A landscape with many peaks, sampled at points; each row gives a point and its height.
From any point a climber steps to the highest of the 2 points nearest to it. It stops when none of these is higher. Distance is the straight distance between rows; heights are no part of it.
simo: [  7 -33 -16  -7   0  25  46   1 -17  30 -18 -11 -18   0   0  -2  -8  10
  14 -24  -5 -33 -18  -5]  (h 159)
zub: [  6 -17 -15  -6   1   5  35   4   6   2 -40  -7 -25 -16 -23   1 -18  21
   1  -4  -6 -35 -26  -7]  (h 166)
Dul: [  2 -11   6 -15 -20 -12  11  -3  35 -16  25  36 -20  -8 -24  13  17  -9
  17   5 -17 -10  29  34]  (h 447)
nos: [ -3  22  17   0  24 -22 -39 -13 -21 -20  22  22 -31  23 -19  19 -28  -9
  25  17  19  30  21  31]  (h 52)
kezum: [ 10  -4  -9 -13 -12 -25   6 -40 -39  -4 -66  -9  -7  10 -16  19  -6  -8
 -13  15 -21  29  -4 -10]  (h 509)
pala: [ 21  -4 -20 -12  20   1  -2   4 -24   7 -36  -7  -4   6  23   9  -7  -2
 -21 -23  -2   0 -11 -24]  (h 630)
Tufi: [ 29  17  15 -23 -34 -18   9  10   5  29 -49   6   7   8  16   7   0  -8
 -11  23  -3  21  32   1]  (h 389)
tezo: [  8 -26  -3 -21 -27  12  44  -9 -15  48 -38 -17  11   7   3  19  36 -21
  -1 -22 -40 -10  14  -7]  (h 593)
Bif: [-13  -6  -3  14   1 -32 -60 -28 -56  -9   2  -9  27  29  18  12   7  10
  -6  25 -13  57  -8  -5]  (h 272)
zera: [ 10 -16 -34  -4  23  25  33   6   6  27  -2   2   7  13  18  21  41 -27
 -16 -56 -10 -47  -5   1]  (h 592)
fugin: [ -6  -7  -4 -15 -43  -8   9 -25 -33   6 -44 -10  -3  -8 -17  14  -9  17
  14  29 -25  35   0 -18]  (h 462)
Ropu: [  4  25  25 -20 -50 -19  -6   7  23  16 -29  -3  33   7 -12  19  -3 -15
  -1  47   1  14  20  -5]  (h 406)
sonaz: [ -9  11  -8  26 -22  23   3  43  22  20 -10 -29  34   0   6 -28 -22  17
 -29   5  -1   4 -31 -44]  (h 7)
fiziv: [ -3  18 -22  15  -9 -14 -35  18  21  -7  15  25 -10 -37  -1 -11  18  28
 -12   3 -10  24   4  -1]  (h 34)
Fup: [-18  -3 -33   9  14 -11  12 -58 -57   9 -65 -31  -1 -12  12  23  35 -18
  -6 -31 -20   0 -22 -34]  (h 314)
Lidav: [ -7  -4  12  25  -9  -2  11   7  21   0  39  10 -25 -36  -6 -36 -23  51
  21  12  12  -1  -2  20]  (h 112)
kunir: [-34   7  23  20 -25   1  17  21  53   3  37 -10  25 -43 -13 -17  11   3
  10  20  48   2  43  13]  (h 466)
Bule: [ 19   4  29 -13 -11   1  21  15  51 -18  15  17  12  14  -7  -5   9 -35
   1   6  23 -12  34  21]  (h 600)
Fufu: [-28   9   4  21 -47  -3   0  18  33  10  24  11  39 -34 -12   0  25   8
  14  19  -4  14  18 -13]  (h 473)
kava: [-17  31  28  13 -17 -28 -15  17   9   1   5  -3  28 -11   0  -2  -9 -15
  11  36  42  36  30   0]  (h 436)
kono: [ 12 -18   4 -19  -3   3  -5 -17 -30  -2   3  17 -25   1   4  18   5   6
  19   3 -19   9   7   9]  (h 87)
vedo: [ -3 -24  -8  14   7 -20 -41 -48 -66  10 -26 -25  29  26  32   5  21   1
 -10   1 -36  41 -21 -21]  (h 315)
kofir: [ 16 -27 -11 -10  -8  21  32   1  -3  35   1   4  11  16  12  17  44 -25
  -5 -34 -30 -16  16   9]  (h 645)
kot: [ 17 -29  15 -12  16  -4  26 -46 -50  28 -38 -40  24  37  26   9  25 -49
 -11 -20 -27  -7  -9 -19]  (h 461)
tokiz: [-17 -12  15   6 -32   1  16   1  47 -22  46  17 -19 -23 -37  -8  12   5
  26   8   2 -21  15  24]  (h 427)
gumi: [ 19  19  -2   6  35  14 -39  12  21 -24  28   7 -14  23  17 -22   8  -5
 -29  -9  16  -9  27  14]  (h 64)
dadeg: [ -8 -16 -18 -21  -4   0  26 -24 -16 -19 -32  -1 -19  -8 -39  29  -7  -5
  15  -6 -19 -16 -25 -15]  (h 176)
Kasi: [ 14  19   7   6  27  -5 -14  18  -3 -15  -4   1 -26  -3  10 -30 -49  28
 -15  12  12   8 -32   1]  (h 76)
kizu: [-15  -7  -1   8 -52  17  14  15   9  38   0  -2  32 -12  -5  -2   7  14
  21  14 -16  17   9 -23]  (h 428)
Kel: [ 31  12  16 -24   4  -2  10  18  67 -18 -17  16  -6  10 -19  -6  -5 -28
 -24 -10  11 -29   8  17]  (h 619)
rif: [ -4 -15 -14 -26  24  -2   4 -37 -41 -31  -7  -3  -6  21 -25  31   2 -26
   7  -5 -20 -19 -22 -15]  (h 186)
Lemel: [ 26   6   1  -5  36  20 -10  14  22 -25  24   7 -18  15   7 -24 -18  -5
 -14  -6  13 -32 -12  14]  (h 68)
Pipa: [ -6  33  -7   6  -5 -14 -32  23  23 -22   5  11   8 -26 -10  -6  -6   8
 -31  14  -6  25 -21 -19]  (h 25)
mati: [-14 -11 -32  -9  29  15  -2 -11 -43  -7   5 -17   3  17  -1  20  -1  -9
  -6 -25 -12 -32 -38 -30]  (h 200)
vef: [-13 -34 -14  23  10  47  -4  -8 -28  23  49   2   8  24  15 -13   4  30
  13 -33 -18  -7 -15   0]  (h 143)
Duse: [  4 -49 -14   4   3  41  34   5 -20  36  16   1  -4  14   9 -13   2  25
  14 -34 -14 -11 -11   4]  (h 153)
pota: [  9  16   4 -20  29 -24 -41 -22 -26 -23   6  18 -25  41 -10  29 -11 -30
  -8  12  -9  11  10  22]  (h 55)
rut: [  1   7  29   7   9   6  -8  14  27 -23  46   4  12  24  12 -15   0 -25
  17  11  47  -6  35  14]  (h 625)
Menir: [ 14   2 -35   0  32  21  17  17  35   7  -2   3  -2  -1   4  -7  26  -7
 -28 -50  12 -58 -12   4]  (h 553)
Paku: [-27 -21 -13  30  -1  29 -17  -3  -4   1  74  14  12   8  14 -21  16  37
  18 -18  -3  -2  10  13]  (h 130)
mev: [ 12 -18  -8   9  -7  -6  19  14  16  17   0  13 -46 -32   5 -28 -10  54
  -5  -3 -10  -7  -4  21]  (h 104)
meku: [ 10  -8  17  -6  -2  -4   9   0 -16  -7  -9  16 -23   2  -6   1 -28  13
  34  18   4  20  10  13]  (h 83)
gud: [  7  15  -5 -13  14 -18 -16  -5 -25 -13 -46  -1 -11   5 -10  18 -10  -3
 -28   6  -4  12 -18 -20]  (h 565)
mezo: [ -5  31  13   2 -21   9   1  31  14  -7 -21 -23  29 -10 -19 -10 -33   4
 -19  30   2  10 -32 -39]  (h 12)
nosef: [ 21  11  23  -2  -5  -2  11  21   1   6 -24   0 -30 -10  -5 -24 -56  32
  13  29  17  20  -9  13]  (h 79)
zom: [-27 -22   8  26  -7   8   1   0   4  -3  63  13 -10 -22  -3 -18   0  40
  47   4  11   9  11  14]  (h 119)
Sano: [-45   3  13  20   0  -1 -33   1  -7 -26  60  -5  38  -5  -5  -8 -18  -1
  30  19  30   9   4 -13]  (h 487)
vepe: [ -9  -3   2   8 -50   6   4   7 -18  28 -25  -2  12 -20  10  -2  -4  40
  18  30 -16  38  10 -15]  (h 415)
katov: [ -3  11   6 -28  -4 -27 -10  -4  31 -35  -3  30 -24  -4 -41  25   3 -26
   2   7 -12 -10  -3  18]  (h 471)
ledot: [ 13  17  -6  -8  32  -1 -48 -13   0 -27  31  25 -31  29   6   7  -1 -18
 -14   2 -13  -9  22  28]  (h 59)
fupab: [-11  35  13   6   5   7  -9  28  47 -42   6  -4 -11 -21 -27 -25 -28   1
 -25  11   6   5 -35  -1]  (h 19)
dol: [ 17  -9 -18  -5  33  11  16 -14 -40  25 -48 -30   5  14  35   8  10 -15
  -8 -42   3 -24 -24 -26]  (h 560)
sug: [ 29   4   1 -39  21 -13   6  -8   9 -21 -13  24 -36  18 -18  24  -3 -26
  -2 -10 -16 -16   2  21]  (h 493)
nek: [ -9   5 -45  -4  32  -7  -1 -32 -39  12 -32  -8  -8 -17  26  37  45  -3
 -11 -38 -28 -16 -27 -15]  (h 269)
Tizep: [ 33 -22   6 -12  11 -30  -4 -20 -38  26 -49 -24  32  31  34  14  28 -36
 -35  -7 -28  11  -1  -4]  (h 426)
gan: [-23  50  36  12 -13   9   6  18  44 -25  13 -22   9 -21 -25 -16 -46  -2
  -4  38  26  17 -21   3]  (h 17)
fogad: [-18  -3  22  37 -27  17  18  19  45  20  42 -18  22 -36   8 -49  -2  37
  13  12  36  -1  23  11]  (h 489)
dev: [ 15  -6  -7 -37  24  -6  35 -14  -8   3 -45   8 -23   1  -3  39  12 -25
  -5 -26 -12 -27   0  12]  (h 517)
kobem: [ 40   5  16 -17 -10 -31  -3 -11 -17  22 -47   4  18  35  21  18   8 -26
 -27  17  -7  30  16   6]  (h 400)
Labat: [  8 -23 -10  -1  37  22   8 -35 -59  27 -13 -30  20  46  40   9   7 -24
  -9 -42 -15 -11 -18 -23]  (h 504)
Tar: [-29  22  -1  22   1 -24 -39  13  29 -24  32  26 -35 -46 -21  -5   7  19
  13  15   8  25  23  20]  (h 44)
Loke: [-26  26  15  22  15  -9 -45   3 -10 -29  39   3   5   2   1 -12 -36   5
  23  22  34  22   2   3]  (h 463)
zinov: [  8  -7  12  29 -13  30  19  35  22  24  23 -11  20   0  27 -50 -16  38
  10  -7  27   0   7   2]  (h 518)
pur: [ 15  11  19  12  31   1   1  23  27 -15  20  -9 -33  -8   1 -47 -42  29
 -21  -4  17 -20 -27  15]  (h 72)
zapom: [ -5 -14  28  29   6  29  -8   4  12   1  69 -11  29  32  31 -29   6  -3
  26 -12  53 -10  37  10]  (h 594)
Noner: [-30  26  31   3 -19 -19   6  17  40   4  13   0  29 -38 -15  -6  -1 -17
   6  36  55  25  63  17]  (h 451)
dorig: [-22  -5 -46 -13  16  14  10  -6  -9 -17  -3  -8  -2  -1 -24  33  17 -11
  -3 -30  -9 -53 -38 -14]  (h 215)
mav: [ 14  -6   7  22   5  22 -11  18  12  12  36  -4  15  11  45 -33  -1  18
  12 -18  26   7  23   9]  (h 552)
Sige: [  6  28  25   2 -32 -18  -9   7  -2   4 -25  -4  17   4 -14   4 -28   1
   7  54  22  36   6  -9]  (h 420)
vifuz: [ 32  -3 -14 -16  10  10  28  21  34  -1 -13   9   3   9  -3   1   3 -19
 -25 -24   3 -38  -7   5]  (h 591)
med: [-42  -4   4  16 -33 -11 -22   1   2 -14  49  12  31 -13  -8   2  19  -2
  30  18   5  13  14 -12]  (h 533)
sufup: [ -2 -18 -23   1   8 -18 -10 -35 -62  15 -47 -19   5  -1  26  14  29  -6
 -28 -10 -33  27 -12 -26]  (h 368)
Rogo: [ -6   7 -49 -10  35  -1 -10  -9  -9  -2  -4   7 -16 -12  10  24  36  -6
 -18 -37 -19 -36 -14   2]  (h 238)
sek: [  0  20  15   8  11 -15 -27   4  19 -24  35  26 -45 -10  -9  -6  -9  -2
  19  16  18  12  23  32]  (h 49)
pak: [-21  22  23  10  -9   5 -10  10   1 -32  21 -17  19  -3 -27  -7 -43  -4
   2  38  12   7 -40 -21]  (h 15)
zap: [  9 -23 -26  -7   5   0   8   2  -2  10   6  20 -37 -22   5  -3  14  28
   5 -14 -24  -6  -7  12]  (h 95)
Mamis: [  4 -16 -12 -35 -14  -1  47  -9   8  23 -54  -2   9  -1  -8  34  29 -24
  -6 -29 -23 -35   1   0]  (h 550)

Where does a climber stop that starts at each point below?
Tufi: rut
fiziv: sufup
kono: sufup
kobem: pala
vef: sufup
gumi: sufup
tokiz: kofir
